A landscape with many valleys, sampled at points; each row gives a point and its height.
From any point a ball rolls to the lowest of the 2 points nearest to it. It stops when none of these is lower. Distance is the straight distance between rows; heights are no part of it.
zagis h=5.47: [129 127 111 163  76 114 143 138 147  57 126  99  97 149 170 183 118  90
 151 106 150 159 133 147 149 167 102  81 109  70  92 122 116 142 145  92
 180 122 193 139 104 166 162  98 142 127 160 146 153 166 120 127]
ror h=2.44: [108  65 175 109 129 137  99 102 135 156 156 148 144 118 136  96 141 128
 108 111 153 154 109 115 119  30  65 157 147 121 102  84 102 183 128 130
 133  70  97  77 147 119 120 113  87 137  62 121 121 121 176 147]
nidos h=7.15: [107 142 154 141 189 147 151 187 143  99 143 139 138 128 106 129 144 152
 158  97 156 123 118 109 145 151  99 120 148  98 165 130  88 109 109 145
 107 139 101 148 155 127 134 155 159 132  97 121 154 149 158 131]
Kivi h=3.85: [119 105 117 129 107 129 110 115 106 160 123  86  65 155 129 128 120 108
 126 141 104 145 179 145 118 151 111  92 135 111 127 139 170 174 145 112
 139 104 108 113 101 135 147 108 119 143 185 134  85 132 106 108]
Geza h=3.88: [158 159 117 139  65  86 110  85 169 188 107 115  83 104 128 121  91 134
  99 134  43  94 131 190 123 142 178 124 132 195 128 171 187 130 137  99
 189 159 123 187 133 194 131  71 113 148 145 103  90 137 110 131]
nen h=3.61: [143 110 112 136  72  91 131 116 179 121 127  88  88 126 133 156  57  79
 104 108 107 130 105 171 128 148 147  66 108 137  83 139 172 138 145  90
 198  97 147 153 126 209 126  80 138 114 185 123 130 174  95 146]
gumig h=5.23: [138 167 127 111  93 132 102  90 173 106 118 127 174  93 124 119 113  90
  91 128  96 101  83 181 148 162 176 165 111 181  87 172 190 101 147 105
 175 155 167 191 156 145  90  96 120 100 158 137 100 119  84 189]
Mokov h=5.20: [154 108 111 136  81 132  93 138  76 123 124 108 106 146 134 159 108 142
 167 151 115 162 189  88 106 139 116 106 122  56 105 118 123 143 169 154
  95 114 165 103  87 111 164 162 162 132 196 150 128  92 101  80]
Tago h=6.53: [104 130 117 123 194 153 159 133 143 152 174 171 190  80  72 131 148 159
 130 104 135  89  73 131 121 122 161 127 122 184 128 122 107  98 110 167
 151 124  82 151 167 101  98 145 121 101  71 129 147 146 146 154]
Pag h=1.73: [110 176 166 149 150 162 109 193 126 104 114 136 148 182 142 115 124 135
 174 103 177 153 123  99 168  99  55 134 167  92 143  80  63 171 130 101
  89 126 112  99 146  93 153 181 124 156  95 129 147 158 182 111]
dasav h=2.99: [150 123 166  95 139 184 126 167  78 152 163 121 153 171 126 117 169 180
 156 144 134 143 133  77 145  68 111 148 165 106 126  79  76 109 118 190
  56 132 137  93 109 109 146 223 164 136 132 134 143 106 162 109]
Bim h=6.59: [135 156 108 127 146 134 115 138  92 119 104 126 217 102 124 118 111 157
 105 168 129  55 142 103 146 152 158 152 126 137 138 151  76  80 119 157
 101 186 174 130 134 123  85 136 144  83 163 127 123  81  81 156]
dat h=5.87: [136 137 104 154  93 138  81  96  95 141  89 120 160 132 153 141  71 114
 116 147 103  62 197 125 139 175 131 132 108 114 100 172 111 107 159 166
  99 125 173 126 126  90  60 128 163  70 208 143  72  93  61 133]
leba h=4.56: [121 146 132 169 110 108 155  92 139  76  96 166 159 121 159 175  78 130
 143 127 108 128 152 159 127 158 148 100  86 200  76 135 183 153 173 113
 180 109 160 171 158 124 116  96 131 125 139 100 104 154  75 116]
madef h=4.53: [100 140 119 170 125 135 128 122 112 145  85  90  81 121 150 114 109 124
  97 116 105  96 156 182 151 179 116 112 125 143 164 154 137 169 104 101
 120 135 104 133 156 122 103  92  87 133 174 137  94 125 108 141]
giliv h=0.88: [121 123 141 102 163 128 141 156 130 151 151 145  79 134  94  99 167 134
 144 126 124 155 108 156 112 118 167 145 155 143 177 116 148 154 104 138
 108 145  93 105 130 131 152 119 129 179  91 114 135 136 164 101]
gel h=4.73: [167  68 109 123  88 120 118  98 135 109 125 114  77 140 119 166 125 115
 148 149 105 168 139 118  84 106 158  92 101 140  92 113 191 140 185 124
 151  94 152 124  75 160 166 122 154 126 173 130 109 144  99 101]
Mup h=3.25: [112 161 135  93 121  78 160 163 129 151  88 160  86 106 136 123 113 137
 145  86 138 198 122 126 116 116  92 100 153 119 162  97 135 188 105 118
 118 130 101 131 114 144 208  93 140 197  81 100 142 150 178 112]
gup h=6.85: [133 112 134  82 167 154 128 122 142 155 180 143 142  90  89 105 155 130
 107 129 148 114  89 122 107  80 165 152 137 146 148 121 104 108 104 148
 124 139  97 123 132  98  91 150 117 129  71 137 155 111 142 117]
vigop h=1.83: [122 103 154 120 166 151 145 143  97 167 148 158  99 150 113  96 174 188
 197 150 112 150 132 130 100 103 168  95 123 153 148  96 140 165 122 173
 106 120  79 126 131 121 154 127 152 158  91 111 120 151 151  68]
redu h=6.71: [116  98 151 143 184 204 133  86 124 138 141 118 167 119 111  90 165 122
 116 157 106  65 105 157 152 149 159 159 118 175 116 147 132 122 140 168
 128 126 100 138 170  95  28 152  94  63 141 153  96 122 112 147]
Saput h=1.88: [104 100 118 156 145 117 140  84 116 105 109 190 187 114 182 144 103 144
  83 147 164 127 121  82 112  87  91 121 107 148 101  99  98 113 159 134
 149  51 165  75 149  96 103 137  74  93  78 128 116 132  99 132]
gagum h=5.55: [155 114 108 146  86 126  88 116  86 121 122 104 131 147 156 139 103 107
 136 139 116 109 175 119 127 155 118  99 113  75  98 169 122  95 183 153
 116 125 172 118  85 106 109 140 184  94 213 142 105 106  81 104]
viv h=2.83: [ 93 163 115  94 166 105 128 177 130 180 135 156  94 107 125  97 119 139
 134  76 133 173  81 134 130  92  94 100 160 110 182 104 127 184  87 134
 111 135  75 141 145 142 161 126 128 186  55 111 136 152 190 146]
nus h=3.70: [147 157 133 101 130 122 123 177 113 106 130 116 136 130 136 119 139 149
 148 111 146 156 133 115 125 130 127 170 165  91 161 104  82 113 130 146
  91 171 162 128 105 118 162 175 159 148 141 143 175 133 147 118]
Vak h=4.45: [165 140 103  71 116  92 103 140 108 199 111 114  97 138 108 113 162 149
 119 165 103 132 162 153 113 108 175 149 155 114 193 154 109 126  85 132
  85 186 120 118  90 127 161 143 125 177 138 132 139  82 165 114]
lan h=5.88: [ 98 134 150 166 210 149 196 128 143  67 132 189 192 151 109 145 143 157
 155 129 159 105 106 108 141 163 126 120 107 127 101 111  98  76 132 143
 112 108 110 150 158  91 109 171 153  99  67 116 135 136 109 111]
Tasu h=1.77: [ 95 163 125 141 183 155 187 179 142 149 126 151  92 120  80 125 138 149
 163  92 141 105  80 141 127 142 150  94 133 130 183 111 129 141  64 142
 108 154  66 177 167 146 149 110 145 169  53 122 133 174 177 121]
piru h=4.02: [150 139  99  91 103  82 113 160 127 181 132 138 105 122 119 127 132 143
 119 133 130 155 127 113 100  93 120 144 146 135 171 135 125 135 124 117
 124 141 133 123  98 139 179 129 107 176 116 127 166 110 140 120]
Liv h=1.86: [108 182 133 171 194 111 196 153 132 111 113 188 165  99  85 145 111 144
 143 121 135  96 103 145 133 176 154 111  97 138 124 122 118  98  84 145
 138 162  97 217 168 104 147 128 156 125  72  86 150 165 128 112]
vago h=4.21: [155 121 104  84 131 119 122  99 113 184 130 158 124 111 106 139 144 177
 108 156 113 107 124  90  54  94 159 143 129 166 134 140 114  79 102 173
 131 169 155 116  95 114 155 111 102 100  76 149 144 100 133  84]
nugo h=4.84: [135 182 126 125 116 119 143 121 182  69 126 154 171 102 130 129 108 124
 117 137 106 104 102 170 144 180 183 139 112 160 109 147 166  97 145 117
 171 197 165 208 149 126 126 122 165 112 133  97 123 143  97 148]
Gami h=6.38: [118 101 157 166 192 209 140 121 102 134 147 129 168 129 100  77 139 166
 141 153 115  62 132 111 142 167 147 134 139 139 135 145  99 103 126 198
  90 144 100 115 162 100  31 159 143  84 170 141 104 113 119 124]
zovap h=1.39: [140  98 131 101 112 135  86 116  75 193 106 119 100 173 137 110 143 157
 126 153 119 150 198 105  99  81 115 112 135 131 133 118 136 174 139 145
  96  78 132  81  87 104 162 134 122 147 144 159 117 106 111  92]
sop h=5.10: [128 105 129 143  77 119 140 116 136  57 133 116  91 137 148 159 132 111
 191 130 118 186 145 106 122 131 124 101 104  93  83 118 175 140 164  96
 163 106 144 134  87 153 172 130 157 141 148 140 155 150 117 106]
zes h=3.63: [136 113 112  85 175 132 123 135 114 198 146 181 111 129 132 107 156 184
 134 144 115 119 122  83  80  62 136 122 146 182 151 103  96 115 110 194
 131 127 116  88 107 108 161 127 101 126  49 134 131 132 156  85]
Kaboz h=3.71: [152 108 136 103 163 166 152 175 110 164 186 151 129 169  70 103 170 181
 166 134 136 140  92  87 113  89 146 144 136 112 154 102  62  96  93 185
  83 146 116 126 123 120 166 187 162 139 108 131 156 119 159  97]
nuviv h=4.38: [107 144  93 163 104  98  90 118 110 185  97  72  60 146 144 150  91  85
  84 109 130  79 173 172 146 165 100  79 131 103 133 160 134 158 111  88
 134 106 132 120 143 160 129  77  70 139 203 152  99 128  97 148]
toz h=3.80: [135 143  65  81 103  70 118 151 129 189 122 118 139 109 148 154  90 126
  87 104 156 134 138  93  94 100 101 135 148 118 156 128  82 127 113 107
 132 105 144  91  98 135 171 107  75 164 151 141 165 119 138 166]
zumu h=5.46: [135 117 156 156 154 158 150 118 117  44 134 163 146 128 153 141 120 159
 172 152 115 111 133  86 124 172 144 137  97 125 101 134 141  84 172 170
 114 145 138 158 114  97  97 163 196  88 145  97 116 127 111  98]
Zova h=1.00: [104 158 133 176 212 115 210 155 163 122 123 165 131 137  72 137 132 180
 181 122 144 100 105 134 124 156 143  76 104 152 124 114 127 129  89 127
 101 110  58 177 163 128 134 147 146 136  68 115 137 176 158 102]
Nas h=2.73: [117  69 123 133 116 145 101  79 108 124 136  98 164 136 142 126 155  91
  78 157 128  95 163 139 126 121 120 158 113 131 110 148 112 116 149 124
 111 101 134  92 109 100  56 137 106  62 173 155  96 100 102 167]
meze h=3.38: [129  29 122 129  99 128 102  79 134 101 149  83 131 142 136 112 157  72
  96 131 134 140 127 139 125  87 116 174  96 126 100 123 154 124 144  94
 137  95 148  93 124 137  64 158  97  83 156 163 118 113 115 165]
roke h=1.31: [108 127 117 150 129 125 123 116 111 178 113  90 175 112 138  99 150 112
  54 110 168  71 147 133 156 129  96 161 125 151 125 147  78 131 112 105
 115  92 143  85 142 108  85 121  40 118 126 163 140  84 136 205]
sot h=3.21: [168 116 118  75  98 103  90 119 114 179 119  73  66 161  90 145 163  97
 124 149  82 174 131 185 129 108 159 149 142 100 158 146 164 157 128  92
 114 137 135 119  77 167 181 132 123 194 174 132 123  88 131 140]
Nid h=2.28: [109  68 168 153 101 160 139 104 137  48 149  93  88 141 136 115 175  79
 160 114 133 185  94 126 148 108 113 138 112 101  82 116 194 176 157  99
 132  82 112  99 129 133  97 150 141 121 107 157 114 148 145 118]
Pupo h=6.18: [ 87 117 110 140 111 121 118 151 153 101 111 119 138  91 169 111 122  50
  83  60 180 139  94 111 199 154  73 130 120 113 127 167 118 143  97  75
 132 109 137  88 197 133  95  95  79 119 126 147 135  93 130 208]
dotog h=2.80: [113 117  89 115 124  78 132 106 131 105 120 176 180  99 163 164  74 104
  96  98 178 128 118  91  99 101 101 118 118 146  92 123  96  94 151 134
 176  87 181  88 133 137 139 117  86 117 111 125 146 132  92 149]
ret h=2.35: [ 86 179 109 107 173 121 151 150 127 149 119 134  86  80 111 114 115 131
 101  91 149 125  94 151 132 152 134 119 159 138 177 144 135 165  69 119
 129 151  74 145 175 136 126  88 106 174  72 111 133 147 173 146]
tob h=3.19: [150 150  90 125  90 105  93  62 132 212 106 131 150 102 143 145  65 113
 110 163  85  60 158 154 114 147 173 100 121 195 105 169 160 110 145 129
 182 147 168 156 128 153 103  93  79  86 172 134  76  94  65 144]
vuro h=3.84: [136 140  84 122 105  77 120 146 155 110 138 141 143  96 143 156 105 125
  88 124 150 144 138 143 118 153 150 156 117 134 141 144 133  98 151 111
 154 174 154 133 119 145 143 107 120 124 133 117 132 134 105 143]
dum h=2.90: [144  82 146  95 146 138 104  98 114 202 136 146 145 127 141 104 145 169
 112 146 128 122 114 109  92  43  97 143 173 181 132 105  82 149 116 154
 118  77 104  65 112 128 123 127  75 136  59 134 114 116 161 117]
tada h=4.39: [131  71 113 128  98 136 121  70 131 111 145 106  89 126 137 130 128 117
 132 132  92 151 139 122  85 106 136 134 110 153  89 134 191 147 189 144
 150  73 119 110  94  98  87 126 144 109 165 140  96 130 106  97]
rulo h=3.98: [159  38 116 112  83 143 118  48 130 104 151 108 122 129 117 149 156  93
 114 155 116 154 126 114  85  58 143 149 111 151  81 141 165 102 166 136
 133  92 140 110  83 132  64 142 131  88 154 160 120 122  94 111]
Zupa h=7.39: [119 135 155 133 162 155 142 163 137  47 160 132 111 145 107 161 151 129
 174 107 140 176  97 106 148 161 111 128 129  85 127 114 116 112 108 122
  90 122  99 133 112 124 141 162 177 149  89 137 157 150 168 120]
Pinek h=3.60: [158 153 107 130  72  81  74  71 148 211  98 115  89 122 131 115  65 108
 100 144  49  46 163 204 107 142 174  92 123 186 105 173 175 138 143 109
 213 149 137 196 125 166 114  74 106 132 201  98  83 116  67 118]
loni h=2.26: [146 133 109 113 104 116 130 113 140 150 119  98  78 119 108 125 146 106
 121 153  85 126 131 175 123 146 176 134 133 158 176 147 177 129 118 106
 151 184 112 153 119 150 131 116 138 164 144 120 114 119 139 105]
sidef h=3.31: [116 122 129 139  75 109 161 121 192  71 109 105 109 102 148 161  89  90
 121  98 125 158  96 165 142 153 160 121 103 169  89 136 212 129 147  80
 180 103 123 159 128 186 120  94 133 129 153 134 120 163 105 170]
Kitir h=5.77: [113 149 111 172  92 113 131 145 150  48 106  91 104 127 158 177 101  55
 137  79 169 162 104 137 171 216 109  86 120  59 112 142 145 141 100  98
 134 159 169 157 138 163 148 104 128 143 120 159 156 143 129 147]
gep h=2.91: [ 98  72 149 146  97 113 170  90 164  59 137 120 112 103 137 142 142  86
 138  96 121 177  86 134 129 117 126 139 105 166  88 114 199 139 150  88
 165  78 118 126 123 167 107 107 139 141 115 144 118 157 130 151]
Liso h=3.28: [126 159 126 150 149 128 154 101  97 150 106 173 155  94 164 126 111 177
 122 165  87  78 143 129  94 150 153 101 122 192 131 130 126 125 126 172
 154 138 135 148 144  94 111 117 113  77 124 114 104 145 101  84]
vove h=2.89: [152 144 147 110 160 149 130 164 103 126 143 121 177 135 119 120 140 170
 124 141 140  90 140  78 140 139 141 175 136 109 149 114  46  78 126 176
  61 177 146 124 112 134 123 184 161 108 134 135 167 105 145 109]
Vab h=4.78: [145 129 137 126 103 154  90 145  98  98 134  91 132 180 159 131 142 131
 157 134 131 172 168  85 144 121  85 130 140  52 119 103 113 145 147 118
 100 105 172 108  86 125 171 176 155 136 175 155 132 100 149 101]
demav h=2.78: [166 165  90  99  77  93 110 101 144 178 103  84  70 140  99 144 128 102
 103 153  85 130 147 182 126 126 158 144 136 105 166 168 146 121 114  71
 128 193 159 148  99 163 158 105 133 160 153 116 121  99 122 134]
kag h=5.61: [160 119 157 113 138 158 123 124  93  96 142 128 118 131 125 127 125 164
 180 174  92 110 160 110 105 148 157 153 122 111 128 144 126  74 156 178
  83 162 132 124 103 101 105 174 206  99 171 125 118  90 113  92]
fuf h=7.52: [123 106 172 119 153 172 163 157 148  55 179 125 149 153 101 113 173 114
 140 118 162 168  87 108 162 110 117 162 131  93 120  89 131 120 134 137
 104 108 101 127 143 121 113 161 173 120  88 138 176 123 178 137]
nol h=3.42: [117 180 168 169 145 111 176 163 138  81  91 175 116 178 134 141 151 143
 212 101 149 181 130 104 122 127  95  88 127  87  91  67 137 184 118  99
 111 103 105 141 102 129 213 150 174 176  63 121 150 162 180  79]
vop h=4.34: [145 173 107 132  79  88 138 132 169  94 132 124 126 102 152 170 106 107
 108 141 120 134 140 153 128 142 165 114 108 113 125 146 139 100 148 112
 175 188 190 201 137 164 154  92 158 117 132  97 150 136  98 125]
pez h=2.71: [139 172  85 123  91 109  88  78 113 216  84 100 159 124 127 143  72 134
  75 163  99  32 181 155 108 143 169 127 124 145 126 166 104 107 108 119
 161 156 169 138 108 134 112  87  84 115 171 129 113  82  75 155]
rako h=0.59: [105 129 168 139 181 160 125 171 158 129 154 157 152 169 128  90 134 112
 136  95 181 150  94 103 153  88  53 121 143 112 122  55 101 173 113 128
 110  99  81  94 167 103 145 150 102 157  68 119 133 158 183 139]
bezus h=0.60: [105 137 133 167 180 138 138 135  97 107  99 185 219 130 177 132 120 169
  92 117 178  94 134  79 144 124 102 134 120 145 123 123  56 111 134 152
 121  95 161  93 154  88 101 147 103 106 105 110 128 129 107 134]
gapif h=4.91: [101 130 106 152 138  82 144 127 151  51 138 186 166 117 151 178 106 127
 143  88 186 176 108  66 110 108  86 115 110 107  86  81 113  82 161 111
 168  78 147 120 116  86 152 139 132 122  58 105 153 133 118 118]
Viruf h=6.01: [143 109 163 135 180 178 126 149 104 114 158 124 132 129  97  98 151 174
 181 155 107 102 127 101 137 159 153 130 136 113 140 141 104  81 134 198
  78 150  95 135 136 141  87 166 198  84 179 125  96 121 131  95]
Movek h=7.19: [144 106 147  90 178 156 149 163 145  98 196 145 156 101  63 127 166 130
 147 123 159 146  82  91 137  92 162 176 134 113 138 115 104  73 105 173
 120 151 108 148 130 118 106 177 166 112  97 137 179 122 161 137]
Gibad h=3.37: [129 135  91 106 104  69 123 122 151 144 130 127 151 109 149 166  77 122
  90 116 180 115 135 115 121 130 108 110 121 139 133 142 103  95 121 108
 156 125 176 110 125 147 159  95  93 130 137 142 143 135  95 170]
Sida h=1.30: [126  50 174 128 127 166 157  85 140  70 169 139 121 140 117 113 189 112
 138 143 120 168 105 125 113  63 127 161 104 152 102  95 183 153 145 125
 133  87  89 109 120 120  86 148 145 120  88 131 129 127 127 122]
sode h=6.22: [136 197 101 144 126 131 123 141 143 105 102  97 189 104 132 111 113 131
  84 158 126  72 143 140 158 178 154 163 135 109 151 155  98 110 106 119
 112 224 166 151 160 131 117 103 149 105 169 106 144 101 117 171]
Giku h=6.41: [ 95 149 102 119 113 126 117 131 153 110 127 120 139  92 129 113 140  86
  90 106 166 129 103 165 153 165 117 154 128 147 155 155 126 123 110  87
 146 123 140 117 166 125 102 100  75 128 126 126 142 120 130 200]
Padob h=5.56: [148 188  99 110 109 135  86 106 171 133 120 100 143 114 102  97 108  96
  98 151  80  77 129 187 150 172 197 165 142 171 142 171 158 115 131  78
 152 203 158 211 173 151 101  81 117 127 153 113 115 106 119 215]
Lamad h=6.89: [104 112 157 147 164 178 140 161 122 115 126 112 127 156 128 101 147 142
 121 121 137 127 130 141 150 144  94 149 149 122 159 131 120 142 112 121
  98 124  99 124 160 111 112 141 111 117 118 127 123 136 154 145]
Venep h=1.82: [128 144 133 160 199 170 145 170 111 108 124 145 203 121 124 112 136 174
 110 134 156  76 133  79 150 134 105 160 139 116 130 118  45  89 124 180
 106 136 148 104 155  99  85 168 134 102 116 125 154 116 107 141]
lubam h=1.56: [ 83  96 195 135 126 149 123 136 163 132 146 142 142 156 150  83 146 103
 114  97 165 171  73  99 159  61  28 140 156 110  91  80 139 183 135  95
  97  67  80  76 168 117 139 125  95 165  68 106  91 149 185 125]
Lis h=4.25: [179 158 161 132 117 144 118 171  80 116 111 140 113 169 143 126 150 153
 171 118 135 180 145 105 131 119 117 130 139  79 154  88 106 153 122 125
  96 148 154 118  87 136 201 179 141 165 142 140 170 125 151  98]
Lav h=2.64: [126 134 136 150 161 127 154 134 105 157 130 155 104 126 128 131 142 185
 167 149  99  96 155 122  86 151 139 106 103 162 156 131 142 144 127 176
 122 145 106 134 132 113 131 106 138 109 110 107 119 172 126  71]
tade h=2.19: [148 110 162  86 116 164  97 142  62 173 138 119 121 173 133  85 159 153
 154 151 114 161 172  91 133 106 120 134 160 108 138 102 114 149 130 161
  81 111 114  96 100 101 136 188 146 140 145 140 121 112 147  87]
tifo h=4.26: [129 122 155  95 172 153 155 172 125 139 180 175 127 156  64 104 148 157
 184 108 146 176  90 113 151  83 121 116 148 121 146  86 108 132 103 162
 107 127  84 140 142 126 174 177 160 159  82 120 160 159 191 116]
Komo h=2.07: [124 158  82 123 115 113  97 111  96 191  93 111 176 112 140 125 123 137
  68 155 142  56 163 123 127 138 131 170 120 167 134 147  71 121 103 116
 130 123 152 107 113 118 127 103  60 114 159 143 123  99  97 169]
renu h=4.98: [111 154 147 166 133 116 160 134 141  44 109 153 146 124 153 169 106 130
 156 137 116 129 136 132 127 169 138 111  89 150  97 122 156 113 162 129
 162 136 142 166 131  97 114 128 167  95 115 111 117 152 101 108]
Komig h=6.65: [ 89 119 136 127 131 121 134 159 148 130 136 126 117 128 142 111 143 111
 101  98 172 153  94 130 133 128  82 148 153 132 140 121 124 165 106  95
 115 109 106 101 146 123 110 113  91 157  89 144 137 128 153 170]
kizi h=2.13: [130 111 143 102 143 132  94 101  91 207 131  99 116 157 127 123 136 149
 101 151 113 119 156 136 102  83 114 139 156 135 157 123 106 147 122 124
  96 105 113  67 107 122 121 125  82 139 130 146 104 120 144 134]
mab h=2.01: [115  96 141 122 130 166 112 118 112 156 129  82 158 122 110  96 165 105
  59 141 125  76 162 153 169 139 127 178 139 127 135 162 104 141 103 121
  88 123 123  81 141 112  56 141  76 105 161 154 119  86 123 181]
Zav h=5.89: [139 191 116 141 104 125  88 126 146 134  77  78 128 121 136 126 110 101
 107 155  88  70 137 164 181 180 152 155 121 132 147 184 132 113 133 109
 127 207 155 178 156 143  87  94 150 119 193 104  99 111 106 169]
Dezo h=3.68: [113  91 157 120  95 133 107 129 145  76 165 131 176 147 136 134 167  88
 146  92 181 186 112  73 155  65  54 169 149  55  92  84 114 120 144 101
 136  88 146  92 126  97 138 177 127 121  90 149 136 127 146 126]
Gizi h=6.00: [103 154  84 133  93 105 113 157 154  85 114 104  95  93 154 131  94  65
  83  66 171 149  86 127 187 178  81  99 117  70 139 176 135 145  94  87
 142 130 158 137 171 148 133  99  99 131 127 145 165 104 120 183]
Bolo h=3.64: [127 125 116  97 109  74 130 127 131 183  96 116  75  97 127 104 116 132
 137  99 120 170 111 146  88 108 118 122 163 121 169 129 138 159 107 103
 146 103 115 112 117 175 193  84  96 198 110 115 132 121 153 128]
ponaf h=5.39: [101 131 137 142 181 120 164 151 134  73 140 179 163 121 133 149 129 148
 159 108 171 142 107  97 114  99 102  99 118 124 110  88 104 115 135 125
 130  91 115 129 126  87 138 147 141 120  48  84 145 145 141 117]
beg h=6.25: [100 123 142 153 190 148 176 144 140  73 139 163 191 101 114 136 147 136
 114 129 159  99  78 143 143 142 153 132 113 161 126 129 129 103 116 134
 140 123 109 152 160  87  96 149 124 104 101 117 142 149 118 157]
kepen h=4.19: [112 112 131 161 141 166 116 109 100 142 112 113  96 142 152 107 108 137
 137 129 101 116 163 140 120 166  97 119 132 127 141 137 145 175 165 140
 121 120 104 110 139  99 105 119 127 123 173 119  85 147 110 105]
Zutal h=4.20: [136 153 126 155  89 106 140  93 137 145 105 144 126 109 163 145  85 137
 104 130  73 125 154 174 107 161 158  97 105 183 114 152 175 144 139 141
 195 136 125 185 144 156 117  75 128 128 154 103 103 157  86 127]
rame h=4.80: [162 149  98 103  93 104  73 107  96 201 100  99  91 148 110 126 128 132
 151 167  70 109 197 171 117 122 175 136 136 104 178 166 144 111 120 140
  88 160 118 133  85 115 165 129 144 131 189 138 118  67 120  95]
Kol h=3.81: [148 129 100 122 122 114 131  90 129 164 131 160 132 101 147 136 123 163
 116 164  92 116 142 121  69 124 158 127 114 198 114 148 151  88 149 158
 156 148 154 127 114 122 125  94 122 106 108 114 118 128 106  96]
mak h=2.95: [107  72 164 105  83 147 115 131 148  75 173 102 122 143 151 115 169  67
 140 107 159 195  89 116 169  99  55 151 126  74  92 116 166 158 133  80
 118  85 117  79 135 149 142 155 106 123 107 160 134 115 163 158]
bipe h=3.89: [180 109 115 115  61  77 111 117 156 175 101  65  41 148 113 151  65  87
  96 142  93 117 135 187 125 158 146  46 137 114  95 130 157 143 127 100
 177 105 117 152 126 234 142  42 116 132 213 100 137 148  89 127]
furu h=5.17: [162 145 116 116 100 127  99 132  90 160 124 119 100 125 118 121 130 155
 153 184  86 102 180 114 118 143 172 145 136 117 151 146 125 101 132 166
  88 191 137 137  81 109 129 136 180 112 180 102 105 106 122  69]
nanek h=1.66: [118 151 141 137 146 141 169 132 136 129 119 112  63 112 108 112 157 139
 145 124  90 141 102 176 122 150 165 122 130 154 169 136 165 155  93 122
 122 175  82 157 135 147 124  88 160 161 108 122 109 163 151 101]
refa h=2.72: [122 151 193 144 163 146 133 163 120 106 128 157 123 190 133 113 138 159
 189 119 144 178 133  85 120 106  77 107 134 104 118  79 125 179 121 118
 108 118 103 103 111 107 179 149 142 155  84 128 130 163 154  84]
Tis h=3.54: [147  94 124 107 100 138  94 110  99 140 119  68  73 156 111 122 145  93
 130 136 110 195 145 172 136 110 138 117 139  77 141 151 179 159 150 104
 100  91 118 101  90 125 151 142 136 161 191 151 100 106 131 121]
bos h=4.13: [159 137  95 133  81  79 112 129 130 202 110  88  82 146 119 151  66  92
  95 133 119 100 147 166 130 142 119  72 125 106 130 153 119 123 115  83
 176 112 132 120 137 210 155  68  66 123 205 111 137 159  95 155]
mik h=4.36: [110  89 121 134 121 107 135 105 150  55 164 148 171 106 154 158 114  98
 130  85 183 166 102  70 139  74  75 140 116  83  77  99 124  93 159 103
 177  81 159  97 118 116 115 145 131 113 100 145 147 126 138 146]
mep h=2.65: [133 174 137 140 164 102 183 172 137 100 134 167 109 110  93 147 153 147
 188 116 146 132 106 122 132 155 167 101 110 115 138 100 106  81 109 138
 116 169  92 190 130 113 187 116 172 134  77  95 162 168 165  82]

For each start below, name the point where the ball stops.
gup => Sida
Zav => bezus
Pupo => roke
nuviv => Sida
furu => Zova
gagum => bezus
zumu => roke
madef => giliv

Call two points neighbours if one is among the 2 nearest of the other. Go from one point of each pair to the other, from neighbour to neighbour, staying as low as possible. Name the highest point that can't be avoided.
zovap / rako => dum
roke / Zova => kag
zovap / Sida => madef
giliv / zovap => vago
bezus / Zova => piru
